Points, in no order, along strands that fork and pass close to each other.
In the rows, zero is written as 128.
Points whose rows are less than 184 apart are linked; no others are. Some points are linked to none.
j_571: [178 183 121 104  16 139 146 118 170  84 169 117 123 191 116 156 126 150
 162 102 135 123 136 161 117 163  77 147 160 108 172 174 153 123 130 168
 144 143  92 120 101  99 155 139 172 136 143 172 108]
j_369: [156 109 142 138 167 178 112  79 145 159 179 125  76 130 188 116 151 157
  84 153 132 145 141 124  74 105 110 125 136 166  59 105 131 119 158  98
 119 141  59 125 174 119 134  70  92 173 155 137 172]
j_549: [174 121 167  83 137  88 146  85  94 134 111 113 128 121 166 122 120 154
  98 155 139 139 147 109 155 114 108 135 154 118 138 153 110 142 139  51
  79 125 155  73 157 166  65 128 120  98 112 124  96]
j_801: [137 138 148  77 141 138 133 147 139  81  90 136 146  76  96 127 124 127
 132 135 131  75 170 122 170 146 102 143 129 110 125 126 147 136 116 128
  83  84 201 125 100 107  89 117 112  86 177  77 122]
j_947: [176 165 140  89 149 141  74 122 140 156 174  87  92 125 111 173 153 118
 153 155 182 174 153 136 129 122  96 157 166  99 159 116 158 119 161 193
 130 170 108 105 128  97 171 112 169 170 165 140 159]
j_338: [112 139 103 126 152 169 104  97 121 119 113 113 140 194 160 122 107  99
 172 127 171 126 137 125  69 112 116 133 112 145  97 123 163 118 153 155
 127 203 143 155 142 133 131  61 147 139 183 133 122]
j_834: [136 120 141 136 168 143  94 154 145 156 153 161 106 100 141 141 142 174
 128 181  85  95 177 135 129 109 123 173 124 138 124 154 136 101 170 156
 108 118  98 190 146 135 125 100 103 145 152 136 161]
j_708: [109 178 137 150  80 165 171 132 121 137 128 129 160 181 141 133 121 121
 123 114 122 188  90 197 136  99 122 159 156 144 149  97 122 135 141  92
 169 122 137 117 121 141 201 142 190 112 124 173 131]
j_488: [ 99 105 121 149 149 118 115  85 122 157 178 118 123 152 163 102 143 124
  67 142 119 152 136 103 138  72 145 123 135 161  83 124  97 137  87 111
  95 147 126 112 166 151 118 116 111 126 131 166 158]
j_237: [152  97 116 164  73 108 106 167 145  73 198 155  89 148 115 122 122 166
 130 132  92  93 127 112 113 141 145 123 104 138 116 152 142  66  95 150
 108  82  66 167 114  86 132 133  95 126  65 123  99]
j_724: [ 89  56  85 115  90 120 116 152 168 136 137 124 106 129 141 141 122  81
 121 128  73 101 169 141 168  88 133  83 135 156 125 131 141 133  97  54
 135 126 187 157 106 174 148 121  90 159 132 116  90]
j_430: [114 124 120 117  72  84 124 119 134 123 133  99 107 153 141 157 145  82
 166 133 105 139 175 139 197 113 143 121 147 128 124 170 125 149 106 116
  95 173 214 133 131  70 163  95 157 156 174 116  92]
j_621: [119  80 140 132 182 102 117 121 114 120 163 181 149 123 138 107 107 158
  79 164 116  92 159 128 129 112 106 145 143 117 117 133 127 136 124 124
 114  95 107 175 155 150 114 123  93 109 170 135 144]
j_787: [120 160  87 141 139 124 162 107 109 127 138 126 160 140 148 119 145 132
 146 111 117 113 126 119 101 119 119 136 157 125 146 174  98 121 130 172
 117 160 101  78 163 194  83 127 123 102 126 151 117]
j_581: [134 149 170 130 180 164 145 136 130 162 104 134 110  72 126 136 124 118
 146 135 132 185  77 153 120 100 135 140 106 145 107  51 138 141 200  84
 153  82  73 114 184 166 173 139 125 159 111 114 166]
j_252: [123 114 120 160 157 104 120 157 113 126 156 105 124 124 101 121 125 144
 113 129 111 160  87 135 132 141 185 148 137 160 125  92 116 130  88 147
 144  67 120 125 108  87 154 163 147 107  90 133 131]
j_124: [128 162 128 116 124 117 163  81  82 103 185 134 173  96 156 106 134 125
 127 117 141 149 101 100 113 131 142 123 138 131  86 165  99 139 127 138
 104 141  45  83 189 169  75 133 107 100  77 142 144]
j_151: [151 125 137  73 176 162 159  99 113 159  85  85 125  68 147 116 115 118
 130 113 164 101 128  90 109 128 103 112 101 134 123  91 147 124 157  90
 118 121 188  46 143 172  63  93 100 138 120  89 132]
j_194: [122 132 114 109  82 155 123 119 148  87  92 194  84 144 141 107  93 140
 129 112 146  83  96 125 130 105  98  84  91 111  89  99 112 124 116  99
 116  84 137 181 122  86 184 116 159  89 126 152 146]
j_168: [101  95 115 104 142 102 109 142 141 112 131 148 125 107 124 139  97 112
 149 115 184 132 142  95 118 142  96  60  94  84 136 114 131 155 135 123
 139 155  92 175 144 156 131 158 105 153 141 113 137]
j_471: [146 173 161 113 208 155 147 125 104 106 103 108 148  78 137 133 119 132
 146 166 171 172  80 136 133 127 111 126 141 112 128  74 132 154 160 110
 128  84 104  78 181 152 141 125 136 124 124 100 156]
j_822: [138 105 179 186 150 157 141 137 144 179  70 125 140 132 127 129 160 110
 145 140 120 206 111 182  82 143 159 138 157 105 141  98 133 162 154 107
 138 178  73 129 144 178 115 135  81 168 111 108  83]
j_126: [141 125 184 105  87 115 141  99 110 101 158 160 130 141 129 122  88 145
  97 139 143 160 112 139 188 110 141 118 127 115 107 135 109 170 128  87
 137  93 108 167 175  74 179 156 160 144 136 191 134]
j_478: [ 85 133 139 176 160 129 138 111 104 170  65 141 180 173 148 115 156 111
 138 142 111 191 123 184  88 110 156 144 172 112 139  97 119 167 149 148
 122 183 109 127 171 180 119 111 146 125 145 145 116]
j_976: [112 163 192 139 162 178 132 133 147 158  81  96 128 111 120 149  98 120
 149 136 124 159  80 178 125 122 128 150 106 142 128  81 174 136 198 110
 193 101 120 122 144 119 204 164 156 167 149 128 185]
j_62: [169 183 192 134  88 135 158  73 112 119 128 114 168 103 130 128 141 175
 107 110 127 122 126 142  80 211 108 144 159 113 144 210 126 114 170 120
 140 159 124  92 121 159  73 182 112  99  96 131 145]
j_113: [212 106 164 101 133  45  97 136 104 141 148 129 119  90 121 182 135 209
 127 186 118  83 187 122 121 137 110 182 125 117 171 193 138 108 199 117
 122  89 161 140 120 123 121 128 110 150 152 121 122]
j_597: [126 110 105 103  76  96 130 126 156 114 106 134  71 114 110 132 111 127
 154 108 167 107 131  98 124 170 116  63 124  96 117 138 110 155 116 101
 143 159 131 115 102 122 112 168 105 162 119  92  87]
j_762: [151 113 148 191 133 143 124 138 110 150 111 101 144 135 111 115 182  94
 133 125 141 193 104 137 106 143 197 170 137 131 139 106 141 137 112 149
 130 174  52 133 106 132  77 110 114 156  90 119  81]
j_451: [194 148 115 114 181 204 111 105 126 150 214 133  98 116 163 115 164 176
 107 169 119 126 137 133  82 113 114 160 147 161 117 107 132  72 169 135
 126 130  72 125 153 119 168  68 110 136 138 146 169]
j_284: [100 152  95 177 173 174 129 163 174 182  88 134 170  85  95 128 112 130
 151 124  95 105  78 168  97 160 106 123 125 152 176  84 153 103 146 176
 202  98 121 111  98 169 158 176 132 141 125 108 188]
j_794: [ 93 165 115 141 148 101  98 143  88  69 184 113 126 123 127 134 137  83
 136 142 109 141 153 109 147 127 154 165 142 112 109 139 147 103  87 193
  85 160 118 156 163  49 152 115 153 142 127 124 156]
j_981: [177 156 117 147  76 133 173 176 184 124 113 118 142 175  98 140 135 160
 158 124 127 133 131 165 108 179  86 144 179 114 209 139 143 109 138 104
 150 136 125 107  67 190 130 149 142 123 136 108  83]
j_210: [172 126 119 207 149 173 109 166 160 216 126 142 137 146  93 132 167 132
 120 137 117 180  41 186 127 107 147 164 161 183 149  75 116 128 128 140
 164  90  71 110 113 144 163 135 160 151 111 149 159]
j_622: [132 132 133 163 135 111 160 126 112 135 123 131 130 149 142 121 125 129
  99 137 106 181  89 149 119  99 159 140 146 150 136  76 101 127 110 107
 121  80  84  93 156 160 134 133 112  94  73 121 125]
j_631: [ 78 128 107 131  98 128  97 190 138  95 121 165 133 116 100 149  97  98
 154 107 103  75 111 142 146 146  99  96 116 122 138 143 134 139 107 161
 144 105 150 214 101  95 163 170 122 120 138 131 123]
j_117: [ 74 120 136 160 173 125 124  99 108 125 111 169 179 132 156  88 120 101
 110 162 107 176 145 170 125  92 144 106 172 105 125 111  91 162 102 135
  78 144  85 159 190 181 105 119 107 105 153 135  94]
j_214: [201 170 129  88 114 154 129 120 134 120 152 114 145 145 131 138 128 139
 162 139 211 151 140 139 129 116  81 130 137  86 138 116 143 140 155 148
 115 144  69 130 134 135 133  98 164 153 192 149 132]
j_23: [137 117 141 163 140 211  97 123 190 104 164  94 160 142 130 140 126 112
 112 115 119 135 117 129  59 165 119 149 123 162  94  99 197 135 132 124
 170 145  90 136  84 145 161 134 107 172 173 128 139]
j_80: [ 90 127  90 119 125  97 159 117 147 129 170 170  85  84 135 107 129 200
 114 107  93  49 188  91  89 165  79 106 127 146 153 195  98  78 140 193
  99 148 161 104 137 144 106 183  81 112 115  99 129]
j_85: [155 107 177  81 101  69 138  83  84  75  91 127 112 149 146  96 124 147
 105 146 154 135 111  96 167 121 139  92 109 126  91 154 115 128 114  77
 109 129 138 136 157 117  71 136 131  83  91 132  88]
j_24: [149 148 185 122  86 111 148  96 115 129 128 104 162 102  89 121 131 153
 103 116 156 131 102 121 134 197 162 143 154 123 147 187 124 164 125 133
 134 133 120  89 104 119  82 157 128 104  91 150 113]
j_852: [102 138 138 116 141 138 106 145 168 110 142 132 139 129 138 135  66 159
 153 135  92 105 164 167  94 131  63 119 127 104 188 108 182 115 190 141
 155 100 132 162 123 182 198 167 103 124 152 111 128]
j_182: [109 163 107  81 189 121 118  75 141 123 180 149 181 127 153 101  76 180
 102 104 131 127 146 141 127 140  66  97 156 105 175 125 112 123 120 174
 144  95 153 104 140 179 128 189 115  85 155 138 169]
j_875: [ 64  90 106 121 111 145 164 161 113 163  95 158 142  88 107 123 113  51
 127  96  56  50 148 144 165 123 175 105 116 144 118 136  92 144 119 101
  96 132 207 147 139 167 126 116  93 102 112 113 105]
j_877: [122 162 162 113 166 154 134 156 111 109  44 132 179  93  79 139 122 106
 149 118 160 105 139 131 143 173 134 169 121 107 156 120 155 155 155 170
 129 115 206 124  77 102  65 125 135  91 175  94 133]
j_505: [114  79  85 135 125 117 132 124 139 101  75  98 159 160  92 111 145  69
 122 141 156 149 140 138 117 146 171 128 155 149 125  75 135 173  46 142
 134 162 180 134  46 118  73  83 139  96 130  86  57]
j_544: [139 102 115 141 163  57  82 157  81 117 164 115 178 122 101 142 139 150
 142 157 160 129 160  67 150 120 136 190 126 109 185 151 170 111  96 198
 103 157 119 169 107 127  59 103 120 130 117 140 128]
j_78: [150 103 153 109  96  86 133 179 118  87 146  99 141 100  78 157 119 163
 140 124 103 111 164 133 120 191 119 146 117 113 185 170 171 130 167 118
 137  87 123 135 109 163 122 167  84 121 116  98  77]
j_985: [ 49 128 121 177 161 128  88 148  97 147 143 174 135 102 132 113  80 102
 165 122 116 111 115 118 107 121 135  98  80  98 131 140 117 114 150 196
 150 140  63 197 169 131 155 146 131 162 130 155 170]
j_841: [150 119  99 108 140 166 106 101 164 164 207 130  89 103 157 128 168 135
  84 132 114 135 139 107 134 101 147 110 151 148  76 113  97 126  81 113
  94 144  68  86 150  92 133 108 108 161 135 155 189]
j_973: [125 166 121 103 204 127  94 153  93 127  83 144 165 104 101 132 120 136
 155 135 183 105 141 111 132 142 105 163 134  87 193 151 156 127 168 212
 132 146 175 125  98 145  69 130 146 106 160 100 151]
j_18: [ 83 156 122  79  82 159 161 124 120 105 122  86 112 134 160 173 127  63
 171  85 100 125 175 132 186 102 136 103 120 137  97 158 160 145 150  98
 124 166 205 103 149 103 179 122 146 170 159 117 106]
j_820: [140 120 139 141  69 135 163 117  80 120  75 114 103 152 122  96 162  86
 147 117 122 147 137 141 139 129 183 135 116 135  85 158 132 107 101  99
 106 143 132 116 128  94  88  92 119  98  58  99  54]
j_232: [135 137 115 115 109 138 132 110 126 114  76 163  48 153 141 121 117 117
 149 107 146  92  89 113 116 141 133  79  70 129  39 109 103 110  82 110
 134 112 157 152 125  33 143 115 156 119 101 117 147]
j_253: [174 120 171 101  91 109 131 145 139 104 144 100  91  77 110 175 136 150
 170 130  84  75 179 117 120 170 114 161 112 125 160 199 172 116 203 103
 127 117 154 143 118 117 139 145 110 169 141 103  98]
j_896: [228 100 142 107 107 178 143 103 169 140 108 139 127 133 128 108 188 130
  80 141 166 120 123 123 130 129 131 160 132 122  88 115 125 132 135  49
 125 129 115 104  82 106  58  50 130 136 177 114 117]
j_414: [136 112 168 134 120 136 149 114 148 152 105 117 128  99 102 111 147  94
  61 128 115 114 128 131 138 168 151 131 142 128 110 130 115 153  89 104
 130 123 143  91  93 121  94 122  81 118 100 122 109]
j_660: [164 141 154 144 163 170  95 119 127 183 196 156 100 133 124 131 134 177
 133 163  93 106 134 132 106  76 139 202 119 152 138 138 121  64 178 180
 138 110  70 162 137 117 141  80 124 105 125 164 193]
j_901: [ 97  87  59 127 144 143 127 144 128 155 136 120 121 153 148 111 149 121
 112 141  83 153 134 139 155  66 139 127 121 168 121 102 105 118 113  91
  84 120 124 120 146 178 131  60 125 124 134 136 135]
j_419: [100  64  92  90 115  75 105 132 140 132 171 109 107 120 155 141 119 113
  80 152 120 145 162 106 200  64 123  72 136 139 134 113 111 132  86  54
 118 103 179  91 132 151 158 136 117 141 140 158 122]
j_716: [183 119 124 115 127  55 124 137 132 148 186  88 126 131 129 169 133 216
 103 146  94 104 182 101 116 117  88 154 130 113 195 179 138  78 167  83
 137  83 169 112  95 174 116 141 103 119 123 115 122]
j_840: [185 121 105 108 127  68 124 139 173 154 196  93 131 179 143 162 122 211
 113 153 112 156 156 137  85 113  69 130 170 115 206 138 138  97 145 120
 143 101 111 119 101 190 160 139 105 121 109 138 111]
j_352: [109 109 212 173 109 107 141  92 102 126 115 167 147 116 130 101 115 113
  79 135 122 184 100 149 148 146 175 123 144 110  90 141  99 183 111 100
 151 134  89 159 164  94 141 162 135 129 118 152 118]
j_809: [167 110 120 128 161 129  85 142 192 130 190 103 131 159 148 140  97 169
 101 142 122 143 151 141  52 134  65 103 137 115 181 100 166 106 156 100
 173 112 115 114  92 186 184 175 110 135 136 119 127]
j_717: [109  86 116 173 156 133 115 100 110 148  93 132 138 143 148 119 102  85
 189 111 155 100 141 102  94 126 155 130  54 136  75 152 155 121 145 139
 152 193 149 171 150 160  79  97 131 151 146 113 133]
j_115: [116 174 116 110  95  97 117 128 131 122 102 113  83 153 125 153 148  85
 155 103 162 161 115 134 165 128 147 105 116 127  91 112 109 144  84 168
 142 166 169 133 115   9 164 131 197 161 128 129 142]
j_162: [199 162 154  95  58 139 136 121 180 129 150 143 129 137 100 136 136 171
 136 127 182 126 129 132 138 155 103 118 135  87 137 159 123 145 151 135
 129 131  64 148 125  84 153 128 155 161 136 154 125]
j_128: [128 117 141 150  93 112 137 126 139  74  95  77 120 164 117 119 151  82
 133 140  98 164 155 130 117 147 168 116 128 127 106 105 148 126  84 111
 125 161 170 137  89  89 107 104 102 110 105  85  53]
j_902: [109 149 105  79 190 158 151 105 114 141 116 118 107  81 164 116 109 155
 140  87 156  66 144  59  75 148  98 112  91 141 113 133 123 103 179 132
 127 147 158  72 160 173  78 134  98 133 128 112 176]
j_598: [ 92 134 127 136  83 120 113 142 139  97 110 179  87 111 111 127  87  97
 146 106 142 108 112 148 134 158 104  72 120  90 124 127  90 162 127 149
 155 123 116 221 135  54 191 170 137 168 150 144  98]
j_353: [142 106 137 155 160 113 109 137  73 143 135 100 179 127 120 132 153 124
 111 157 145 154 127  96 112 105 165 169 120 141 144 132 150 111 115 163
 108 147  90 113 109 146  52  85 100 124  95 139  99]
j_905: [104 157 197 160 141 138 150  80 107 121 152 161 169 114 151  91 131 121
  87 122 118 194 110 135 124 152 165 116 150 120 110 166 119 150 127 111
 131 166  46 127 203 174 100 163  91 112  86 159 122]
j_315: [102 138 122 123  80 118 149 153 137 101  74 178  62 109 103 151 136 109
 188 102 148 114  79 123 154 144 132  63 102  94 112 134  90 153 126 158
 115 141  89 170 153  72 155 134 166 139  94 123 105]
j_689: [167 119 145 126 122 154 179  90 139 133  73 112 169 129 131  92 140 122
  64 120 135 127 111 124 120 131 123 142 150 137 136 104 117 116  97  89
 129 145 165  70  90 185  61 127  98  76  99 137  77]
j_957: [146 127 125 177 107 169 175 138 153 143 116 130 178 171 128 110 144 136
  85 133  86 191  97 201 130 104 137 148 166 163 134 113 105 123 116  70
 156  98 125 105 104 168 149 128 161  73 102 151 132]
j_859: [148 158 166 109 105  97 145  74 140 145 148 137  99  96 157 128 123 202
 101 107 103  78 175 121  79 189  87 112 136 107 144 200  95 105 168 114
 108 142 152  93 157 148  90 195  85 108 100 106 121]
j_867: [115 144 157 140 134 212 138 158 141  69 134 104 123  83 128 148 136  70
 136 117  71 140 107 157 128 146 127 127 126 166  80 111 163 146 148  78
 141 108  92 129 167 126 173 148  96 150 110  96 126]
j_541: [ 65 131 100  89 120 123 156 137 115 112  81 107 122 144 117 149 114  85
 189 107 130 129 134 139 150  91 115  82 120 104 141 115 125 161 165 129
 156 138 212 126 126 118 192 139 184 171 151 105 119]
j_161: [163  80 120 172  91 103 107 155 159 152 164 165  73 168 126 118 173 199
 103 135  82  85 136 118  90 127 143 148 109 163 123 156 123  50 139 118
 108  84  83 130  90 101  89 122 118 140  84 127 103]
j_776: [118 153 109 120 118 122 104 108 130 150  91 148  68 176 134 121 118 130
 152 121 155 105 114  93 143 123 139 133  88 106  84 130  87 110  99 164
 104 157 153 147 121  36 141  98 182 137 131 137 177]
j_662: [109 142 103  76 152 107 112  99 118  98 215 143 102 112 155 130 102 132
 138 131 149 127 155 115 143 101  92  83 123  95 117 123 116 133 120 169
 107 106  74 133 200 142 177 138 116 127 110 148 158]
j_350: [145 150 139 116 164 108  93 140 115 137 167  61 147  95 134 170 139 114
 151 150 167 184 141 120 165 123 145 138 140 112 152 111 167 171 138 138
 162 138 121 127 167 105 165 132 152 172 156 131 137]
j_408: [115 112  84 145 125 123 117 126 148 194 141 107 141 147  99 130 137 138
  78 111 139 134  91 108 162  95 171 144 100 157 110 108 111 123  85 119
 137 121 149  79  87 110 116 105 178 116 128 166 192]
j_729: [ 98 201  79 106 189 147 154  89 112 102 174 155 204 131 144  94 103 137
 115 113 138 147 136 130 124 128  99 105 155 105 166 158  90 139 115 204
 135 135 101  95 155 173  95 155 126  95 126 161 170]
j_527: [134 176 135 149 126 168 134 145 142 143  70 122 158 168 124 142 140 138
 174 136 129 171  79 195 122  96 108 156 141 123 153  74 142 139 156 138
 173 114 115 146 127 112 218 148 185 139 155 146 139]
j_928: [177  95 157  94 162 117 151 102  95 161  90  90 153  95 136 114 135 134
  80 136 138 111 139  74  95 132 107 145 138 121 142 115 125 122 143  90
 104 116 191  56 108 168  39 116  92 109  97 120  75]
j_385: [152 122 186 107  78  38 122 102  74  78 149 133 110 157 162 105 113 162
 111 139 159 174 116  94 182 112 135 127 128 108 119 167 122 141  99  93
 100 114 110 142 175  70 126 128 148 122 118 168 102]
j_297: [138 175 122  97 169 127 166 132 106 103 164 124  88 103 163 124 139 140
 182 150 156 159  99 129 104 107  97 100 137  92 137 104 120 130 154 139
 130  82  66 106 205 152 178 131 144 143 115 106 140]
j_560: [ 75  63 118 169 126  68  88 133  49  83 166 124 135 152 141 101  82  79
 128 144 128 144 136  79 124 116 173 149  76 154 120 127 161 104  74 121
 133 129 135 207 138  83 137 113 107 130 150 150 124]
j_705: [131 122 168 134 147  84  85 109  87 121 136 144 131 119 121 109  98 159
 126 128 183 124 103  92 125 147 133 142 115 101 122 150 127 132 128 162
 144 133 105 182 149  88 118 157 157 124 146 152 164]
j_261: [117 145 146 139  40 114 185 146 130 115  56 163  93 119  78 126 146 132
 157  93 123 123  81 127 146 183 163  98 128 113 128 156  97 134 126 114
 152 120  95 158  95  88 134 155 142 127  46 133  57]
j_913: [124  77 105 163 117 136 104 145 146 158 108 122 152 188 107 114 143 112
  62 116  94 147  94 140 143 104 185 154 121 184 110 107 143 128  69  86
 133 116 173 115  63 124 120 102 150 110 137 146 131]
j_206: [145 115 114 175 134 113 105 111 140 182 131 129  74 140 142 112 169 194
  83 130 110  96 148  97  79 140 140 149 122 170 111 148 110  82 137 130
 122 131 133 101 106 111 107 136 105 144 112 117 160]
j_520: [146 115 139 122  89 139 169 169 134 103 104 135 146 143 119 135 128 141
 156 120 124 134 146 138 126 139 105 129 143 113 179 128 149 116 152  76
 128 101 112 123 115 202 121 152 109 108 109  92  76]
j_574: [147 155 106  93 125 191  86 155 141  93 175 102  99 159 126 139  99 139
 165 145 116  89 152 153 127  81  69 162 136 163 153  82 177  75 152 164
 141 137 155 123 106 132 200  77 156 101 170 148 156]
j_109: [ 95  89  60 141 122 112 118 129 140 155  69 145 158 173 112 104 157 108
 108 139 129 154 107 128 136 124 153 117 138 136 138  96  78 144  61 128
 113 153 168 130  42 140  90  99 146  93 123 128 100]
j_259: [133 118 120 120 208  52  83 156  98 132 129 126 136 114 122 126 142 120
 136 167 182 120 166  70 149 113 119 171 109  70 159 140 149 129 156 222
 104 178 148 166 107 121  76 124 128 142 147 112 169]
j_39: [ 99 100 142 168 126 170 135  97 166 154  87 162 130 153 124  99 160 105
  54 121  82 123  81 141 131 125 163 124 147 161  82  96  92 151  70  89
 109 114 131  98 111 120 107 120 122  89 130 119 136]
j_121: [138 130  84  90  99 153 138 110 169 135  98 179 110 149 136 109 115 166
 115 119 154  79 118 109 118 129  77 105 119 121 106 113 110 110 110 124
 109 126 159 125  90 152 115 111 134 106 147 141 142]
j_575: [ 82 126 119 145  80 125 135 187 128 118 119 153 155  99  84 157 134  88
 165 113  89  61 143 116 169 151 150 137 103 111 145 187 132 149 124 172
 118 130 133 175 113 108 120 139 145 132 158 137 141]
j_230: [144 151 110  80 102 164 137  78 182 119 104 131  82 129 154  99 139 140
 131  89 171  88 115 105 116 167  96  73 126 121  91 118 129 128 125  92
 121 134 140  84  98 107  93 127 144 138 135  91 134]
j_594: [110 137 114 163 176 137  95 186 177 127 104  91 120 108 119 150 103 152
 145 132  81  87 104 155  89 136  85 122 121 147 173  65 178 110 156 149
 174  67 157 155  85 156 212 174 107 116 126 104 152]
j_445: [ 78 158 117  96 158 107 109 114  80  84 153 150 157 106 151 136  97 117
 156 126 166 107 143  94 142 120  98  70 117  55 135 149 121 155 145 180
  94 140  85 146 187 168 123 143 133 126 149 138 120]
j_514: [206 168 105 138  39 148 161 141 189 133 143 114 117 181 128 137 159 165
 134  95 133  90 131 138  95 191  77 138 150 142 162 166 124  84 131 128
 149 149 125  98  57 133 129 138 174 139 134 142 110]
j_107: [ 67  65  68 137 111 152 146 147 157 129  98 179 128 133 135 119  94  74
 138 120  52  57 146 163 150  85 111  63 116 176 109 127 110 141 116  73
 113 117 215 180 105 157 129 113  97 125 147 111  84]
j_627: [144 113 166 125  33 148 186 125 114 148  41 133 122 149  97 115 142 120
 141  85 157 132  97 135 144 146 155 134 117 114 124 170 119 113 124  93
 148 143 142 115 102 121  90 132 142 103  39 129  80]
j_838: [148  98  80 171 107 134 113 136 169 222 134 154  98 155 116 128 166 150
 115 126 147 157  70 144 120  87 158 127 115 161 129 126  87 103 112 118
 146 108  71  90  95 141 124 115 155 137  99 151 165]
j_661: [ 76 140 155 125 207 102 113  96  82 124 111 164 178 148 166 117  82 137
  90 146 122 162 137 158 147  90 109 145 134 110 126 112 120 157 128 141
  99 105 134 141 184 164 147 129 127  97 175 148 150]
j_640: [ 79  91 104 128 122 155 139 156  93 132 107 138 171 132 119 117 151  66
 121 139  61 100 138 141 194  72 175 148 106 182  94 122 113 146 111  88
  85 114 164 130 147 151  99  54 115  99 149 129 115]
j_245: [103 101 109 107 133  95 131 152 121 127  87 123 107 111 120 154 133 101
 157 125 118  85 180 123 169 120 145 117 135 132 109 133 141 138 101 134
 102 143 241 128 113  95 110  92 130 121 156  74 113]
j_239: [133 138 128  87 131 119 133 140 127 100 167  67 133  76 116 163 118  79
 123 110 162 159 111 114 175 122 148 100 114 126 105  82 149 166 116 102
 149 118 129  97 152 102 151 163 112 173 127 108 139]
j_555: [122 105 133 131 110  99  79 112  84  69 180  97 138 146 146 123 111  89
 121 132 143 164 166  93 164  89 158 156 103 132  96 116 142 126  68 142
 108 153 133 177 158  37 149 102 127 126 175 148 116]
j_3: [ 88 190 111 115 137 130 124 134 109 134  95  95 113 122 118 157 128  95
 163  91 153 139 107 125 149 126 140 126 112 140 120 138 135 149 129 177
 148 141 194  91 127  78 170 130 195 144 152 117 148]
j_157: [ 75 142  92 136 162 109 111 169 100 114 155 152 151 100  94 143 145  83
 151 119 125 114 130 110 169 143 168 127 123 112 151 134  92 147  93 186
  99 142 122 143 125  95 127 118 143 121 118 119 161]
j_980: [116 161 112 207 144 186 151 171 169 169 103 139 143 120  96 130 127 107
 135  99  87 119  44 200 104 146 128 142 137 161 129  96  99 127 122 155
 167 108 121 124  87 142 163 163 162 128 118 145 165]
j_142: [124 109  96 117 162 138 134 136 121 146 112 120  77  90 133 125 159 163
 150 107 143  72 153  64 100 142 125 150 118 139  97 136 118  92 137 155
  85 153 149 102 121 122  73 106  91 132 126  91 149]
j_493: [ 81  73 153 151 135  90 124 117  69 127 118 108 109 116 156 120  94  94
 137 143 129 136 155 107 114 115 161 122  78 155 111 154 132 114 109 109
 141 153 160 160 163 134 100 116  80 160 135 115 116]
j_990: [124 127 113 119 142 113 126 164 101  73 173  64 129 105 107 155 110  96
 101 121 134 157 110 111 169 153 190 120 139 149 100  83 145 158  95 124
 152  69 120  90 139  51 173 167 136 133  84 135 137]

Follow the links from the first point to the second, and from the first to the third. Name the last point that the two ways share.
j_840, j_820, j_549 => j_913
j_385, j_162, j_575 => j_913
j_124, j_555, j_237 => j_928
j_161, j_113, j_124 => j_928
j_237, j_859, j_717 => j_414
j_62, j_253, j_729 => j_414

A fork is a point with three links. Follow the links from the first point to the second and name the forks in between, in order.
j_62, j_571 => j_414 j_913
j_408, j_161 => j_913 j_414 j_928
j_852, j_261 => j_913
j_549, j_716 => j_928 j_414 j_913
j_142, j_905 => j_928

Name the points in between on the shortest way along the links from the first point to the second, in order.
j_259, j_419 => j_544 j_353 j_762 j_822 j_478 j_117 j_661 j_621 j_834 j_660 j_451 j_369 j_841 j_488 j_901 j_640 j_875 j_107 j_724
j_555, j_928 => j_794 j_157 j_575 j_631 j_598 j_315 j_261 j_627 j_820 j_128 j_505 j_109 j_913 j_39 j_414 j_689
j_18, j_162 => j_541 j_3 j_115 j_776 j_232 j_194 j_121 j_230 j_597 j_168 j_445 j_662 j_297 j_471 j_581 j_976 j_527 j_708 j_957 j_622 j_252 j_990 j_239 j_350 j_947 j_214
